Points, in no order, along strands that fork, close into loops and pass close to each other.
Two points are linked if the straight distance between their rows is under 39.1. Some points are linked to none.
Z_29: [ 22 -15  -1  13 -15   2 -17 -14   8  -4   4   7  -6  -5   9  -1 -13   4
   3 -11   6]
Z_343: [  3   2  -3   7   4  15   2   0   0   2 -11   2   4   6  -8  -5  14  -5
  16 -11   4]
Z_25: [  4  -6 -10   3  15 -14  11 -17  -3   3   1 -10  19  -2  17  -4 -20  -1
 -17   2  -2]
Z_141: [  2  -5  -9 -15 -12  24 -20  12  -3   3  -1  14  -9  28 -14   9  10   6
   1 -15 -19]
Z_617: [ 27   3  13  25  -1 -19 -47  -6  -4  -8 -15  -8  -1  -3   4  -2   4 -19
   4 -11  11]
Z_533: [-18  15   3 -16  20 -12  12  -3   3  14   0  -8  17  26  -6   2 -22  -7
  -4   2 -20]
Z_538: [ 14  16   5  10  -9  -9 -28   7  15  29  -1   3 -25   0  -5   0   1  11
  -4  13   8]
Z_504: [ -6  27   9   0  -8   1  17  13   3   4  14   3 -19 -15  -1  -5  12  10
 -12   8   8]
Z_849: [ 16  27  -7  15  11  22  -1  15 -11  12   1  10 -12   4   2  10  13 -10
 -13  10   1]
Z_134: [ 17 -10   1   7   4  -2 -40  -4   3   4 -20  -5   2  28  -7  -2   2 -13
  15 -15  -6]
Z_473: [ -4   8  10 -10  -5  -3  15   5   1  13  15   5   1  -8  -2   6 -11   5
  -5   9   4]
Z_689: [ 16 -15   1   3  -9 -10  -7 -12  13  17   5   5  -1  -3   8   1 -24  13
   0   0   3]
Z_943: [ -3 -17  -6  -9   4 -12  23 -18  -4  -2  10 -10  21 -12  11   5 -23   1
  -8  -4   1]
Z_119: [  4  16 -12  -4  -6  21 -22  13   0  17  -5  12 -15  25 -25  11  15   6
   6  -9 -17]
Z_887: [-16  -5   4 -22  15   5   8  13  -7  -1  -4  -3  17  17  -3   6   1 -13
  -3   7  -6]
Z_177: [-20   4   2  -6  12  -9  36  -6 -12 -12   7 -18  22 -24   4   4   0  -2
 -12   5   5]
Z_333: [ 13 -19  -8   6   8  21 -24   6  -9 -14 -19   8  10  20  -1   7  11 -21
   8 -12  -2]
Z_298: [-11  -1   3 -13  -5  -6   5   6   4   4  -1   6  -4   5  -5 -11   6   9
   4  -5  -2]
Z_17: [  7  -1  -4  -7   5  -2 -16  -1   4   6  -5   1  -7  26   1  -6  -2   2
  -2  -3  -9]
Z_336: [-12  -4   3  11 -15   2  30  -4   4 -18  16   7  -5 -30  -6  -6   5  17
  16  -6   1]
Z_665: [ -7  -7   0   0  11 -17   2  -8  -1  -1 -10 -18  15  -4  11  -8  -4  -3
 -14   9  13]
Z_237: [  5 -23  -6 -10 -25   9  -9  -2   3 -15   8  15 -10  -1   0   7  -3  12
  -1  -6  -2]
Z_985: [  4 -11  -9   6   0   6 -11  -9  -6 -25 -15  -4   3   8   8  -9  17 -11
  10 -18   6]
Z_203: [-21   2   7 -11  13   2  21  11  -2   6  -5  -4  21   7 -10  -1  10 -14
  11   2   1]
Z_587: [ -8   2  -8   4  15   9  18  -3  -3   4 -12  -3  18  16  -6  -3   6 -16
  20 -10  -3]
Z_903: [  4 -21  -3  10  -1  22  14  -3  -8 -32  -4   1  11  -9   6   3  12 -12
   7  -1   6]
Z_452: [ 14   2  12   6  -6 -11 -37   2  17  28  -9  -2 -14   9 -13  -3  -1   5
  12   0   0]
Z_162: [ 14   0  -6  16 -17  24 -26   4  -4   3 -10   8  -5  -3 -13  12  21   7
  14 -15   3]
Z_122: [-21  13  -3 -12  -1  -2  34 -12  -2  -1  18   6  14  -7  -1   1 -16   5
   9 -18  -5]
Z_98: [  9   6   6   9   2  -6  -9   7   5   8   0   0  -9  -8   7  -2   1  -1
 -14  17  13]
Z_408: [ -9  20   6  -7  10 -17  18   4  -9   6  13 -11   1 -19  15   3  -9   2
 -28  20   8]
Z_712: [-23  -7   5  -8 -18  -9  16   6  -2 -24  15   4 -23 -34  -2  -1   9  18
  -2  21  -3]
Z_158: [ 12  -9  11  13  -6  -6  -1   3   0  -4  12  -3 -10 -24  15   1  -7   5
 -19  26  15]
Z_264: [ 21 -11  -6  -1 -26   4 -18  -6   6  -2  10  16 -18   0   4   6 -13  16
  -8  -9   2]
Z_636: [ 14   2 -17   3  -8  -8 -18 -20   5  -4   0  -1 -16  18   7 -15  -5  10
   0 -25  -2]
Z_457: [  7 -12  -2 -16  -4  14 -17  -2   5   5   0   7  -5  36 -11   3  -6   6
   1 -12 -26]
Z_127: [ -9 -12   3   1 -24  -7  -5  -7   6 -33  12   6 -28 -36  -1  -2   6  16
   0  19   1]
Z_632: [ -3  -6  12 -20   0 -23   2  14  -3   6   8 -11 -11 -15  11   7  -8   6
 -21  32   9]
Z_337: [  3 -14   5   8 -12  17 -22  12   8  10 -13  11  -1  -1 -19  14  13   1
  17  -3   1]
Z_780: [  6   5 -12 -10  -8   3  10  -6  -3  -4  16   9  -8   7  11  -7 -11   9
 -12 -11  -4]
Z_576: [  2 -11  -5  13 -15  18  20  -8   3 -17   5   8  -2 -20  -2  -2   7   9
  16 -14   1]
Z_639: [ -3 -16  -4 -17  18   4  -2  13 -13 -13 -11  -2  16  18  12   3   0 -14
 -11   9  -2]
Z_661: [-14 -11   0 -10  -8  -4  33 -16  -2  -5  15  -1  20 -23  -1   5 -18   5
   8 -12   3]
Z_425: [ 17  11  -1  21   8  34  -2  20 -13  -6  -2   4  -2  -8   1  10  25 -10
  -8  12   5]
Z_837: [  2 -15  11  -7 -11 -13  -5   8   0 -11   6  -5 -18 -26   9   6  -1   7
 -19  34  12]
Z_247: [ 16   2 -25  -2  -1   5  -4 -15  -5 -10   8   5 -10  16  20 -12  -6   8
 -16 -19  -8]
Z_433: [ 22   5   5  21 -12  16 -40   8  -1   8  -9   0  -7  -9 -11  12  16   2
   5   1  12]
Z_530: [ 10  24 -11   5   8  12  -7  10  -4  11  -6   5 -17  17   1  -5  12   0
  -7  -2  -2]
Z_481: [-24  -3   4  -3 -10 -19  29 -13   4 -18  14  -5  -4 -33   0  -9   2  17
   5   3   3]
Z_956: [ -8  30  10  -8  -1  -8  12  10   3  18  10   4 -12  -5  -2  -1  -4   5
  -9  17   5]
Z_835: [ 11 -23  -3   3  20  14 -10  10  -9 -11 -17   0  18  18  12   3   3 -21
  -2   3   1]
Z_447: [  1  -9  11   0  -6  12  -2   9   8  20  -2  12   7   2 -18  10  -3  -7
  17   3   1]
Z_265: [ 17  -9   7   6  -5 -14 -45  -6   2 -10 -19  -7   1  11  -1  -5   6 -18
  10 -20   5]
Z_934: [-30  -2  16 -11  -9 -17  14  19   2  -6   9   3 -13 -26  -9   1  12  16
   3  16   3]
Z_635: [ -6  12   0  -4  11  -7  33  -5 -17  -3  15 -10  16 -26  17  11 -15  -1
 -25  14   4]
Z_808: [ 21   1 -19  27   9  13   9 -13 -12  -9   5   1   4  -5  30  -4  -7  -8
 -15  -4   1]
Z_753: [ -4  -5 -11   6  15  -5   9 -18   5  12 -10  -8  25  19  -3  -6 -13 -14
  13 -15  -6]
Z_33: [-26  24   2  -9  14 -20  20  -5   7  16  -2 -15  13   6  -8 -12  -3  -2
   1  -1   0]
Z_100: [-13  10   6  -3   5 -12  -2   2  14  27  -9  -4  -1  16 -20  -8   4   1
  19  -3  -2]
Z_536: [  1 -14  -3   0 -21   5   1  -1   3 -19   9  10 -16 -17   3   3   6  11
  -2   7   4]
Z_96: [ 13  11  -5  21  21  27  16   9 -15  -8  -5  -1  10  -2   8   1  14 -21
  -9   6   5]
Z_512: [  2  -2  13   2   3 -10 -18   6  17  28 -17   0   0  19 -22  -1   4  -4
  19   5   1]
Z_668: [ 12   3  -8  26  18  -8  -1 -10   8  26 -13  -5   8   8   0   0 -15 -14
   9   4  -5]
Z_911: [-22  14   8  -8 -15 -10  15   9   4  -2  13   6 -20 -18  -3  -7  15  21
  -1   0   5]
Z_560: [ 10  -7  -7  17  12 -10  -4 -15   4   9  -8 -11  11  10  10 -13 -10  -8
   5  -8   3]
Z_386: [ 19 -12  -9   3  -3  20 -35   1  -4   0 -14   5   3  23  -4   9   4  -8
  10 -17  -9]
Z_485: [ -8 -16  -5  13   3  12   4  -4  -7 -41 -14  -5   6  -7   1  -6  23 -12
  16  -8   4]
Z_912: [ 13 -31   6 -12  -5  -4 -39  10  -6 -32  -8   3  -3   4  10  11  -6 -12
 -15   9  -1]
Z_288: [  9  19 -11  10  10  -6 -24  -1   2   8 -12  -5 -16  23   3 -15   6  -2
  -4  -7  -7]
Z_49: [-31   5   4  -9  -1 -14  36  -3  -8 -22  11 -16  10 -38  -2   0   4   9
  -4   9   0]
Z_438: [-20  -2  -8  -8  -1  17  23   8 -15 -33  -1  11  -2  -5  -1   0  21  -2
   1  -4  -4]
Z_585: [ 17  -7  -5  18  11  29  14   4  -9 -16   1  -1  14 -11   8   7   7 -13
   0   3   4]
Z_852: [-12  10  12  10   0  15  21  15  -2  -6   1   0   2 -15  -8  -3  19  -2
   9   7   7]
Z_105: [-16  13  10 -27   3 -26  12   9  -4  10  14 -10  -2 -13   4   5 -13   7
 -22  19   3]
Z_833: [  6  35 -17  -3   6  17  -7  12  -5  14   0  12 -23  26 -14   5  14   2
  -1  -6 -13]
Z_936: [-26  25   5 -27  14   2  19  -1  -4   7   9   3  16  13  -2  10 -24  -3
   3  -9 -16]
Z_126: [  5  21   5   8   2  -9  -3   5   9  25   2  -2 -15   5  -1 -11   3   3
  -4  11   7]
Z_215: [-26  12   1  -6  12 -13  32  -6  -6  -5  -4 -16  18  -8  -5  -7   5  -1
  -2  -5   6]
Z_957: [-17   4   2  -2   3 -18  14  -5   1  -8  -9 -18   8  -7   2 -13   9   3
  -4   6  14]
Z_629: [ 14  -3  -5  -2  -8 -18 -16 -19  16  13   8   0 -11  15  10 -14 -19  16
  -3 -12  -6]
Z_786: [-25  13   3  -5  -1  -7   9   8   8  10  -9   1  -5  12 -18 -17  20   6
  17  -7   0]
Z_858: [  7 -13   6   1   2   2   3  -1  12  26   0   8  18   5  -8  11 -21 -10
  17   3  -5]
Z_735: [ 10 -34   4  11 -18   1   2 -17   7 -22   7   1   3 -30   8   6  -9   3
   6   6   7]
Z_89: [ 10  -1  -2  10  14  -3  -7  -2   9  28  -6   3   7  23 -10   9 -22 -13
  11   9 -15]
Z_745: [-18  26   5 -25   6  -4  25  -7  -6   8  19   1  12  -6   6   5 -27   7
  -6  -8  -7]
Z_187: [ 24   4   9  25  -8  -4 -44  -5   2   7 -12  -4  -8  -7  -3   0   9  -5
  12 -12  13]
Z_446: [ -2 -10   1 -20  -9  -3   7   0   2   5  13  10  -1   2   4   3 -14   8
  -4   0  -7]
Z_260: [ -6 -21   7 -30  10  -5 -13   2  -1  -4   1 -10   7  32   5   1 -11   1
 -12   4 -24]

A tip is a point with one link. Name the tips that can be reached along the links from each point below, in the order of the rows.
Z_29: Z_533, Z_576, Z_33
Z_560: Z_343
Z_96: Z_985

A fork is a point with three links, a tip a point with one. Leave the first point through the second and follow the links. Name the first fork or tip that comes.
Z_187, Z_433: Z_587
Z_936, Z_745: Z_215
Z_629, Z_689: Z_956
Z_177, Z_635: Z_126
Z_956, Z_504: Z_446
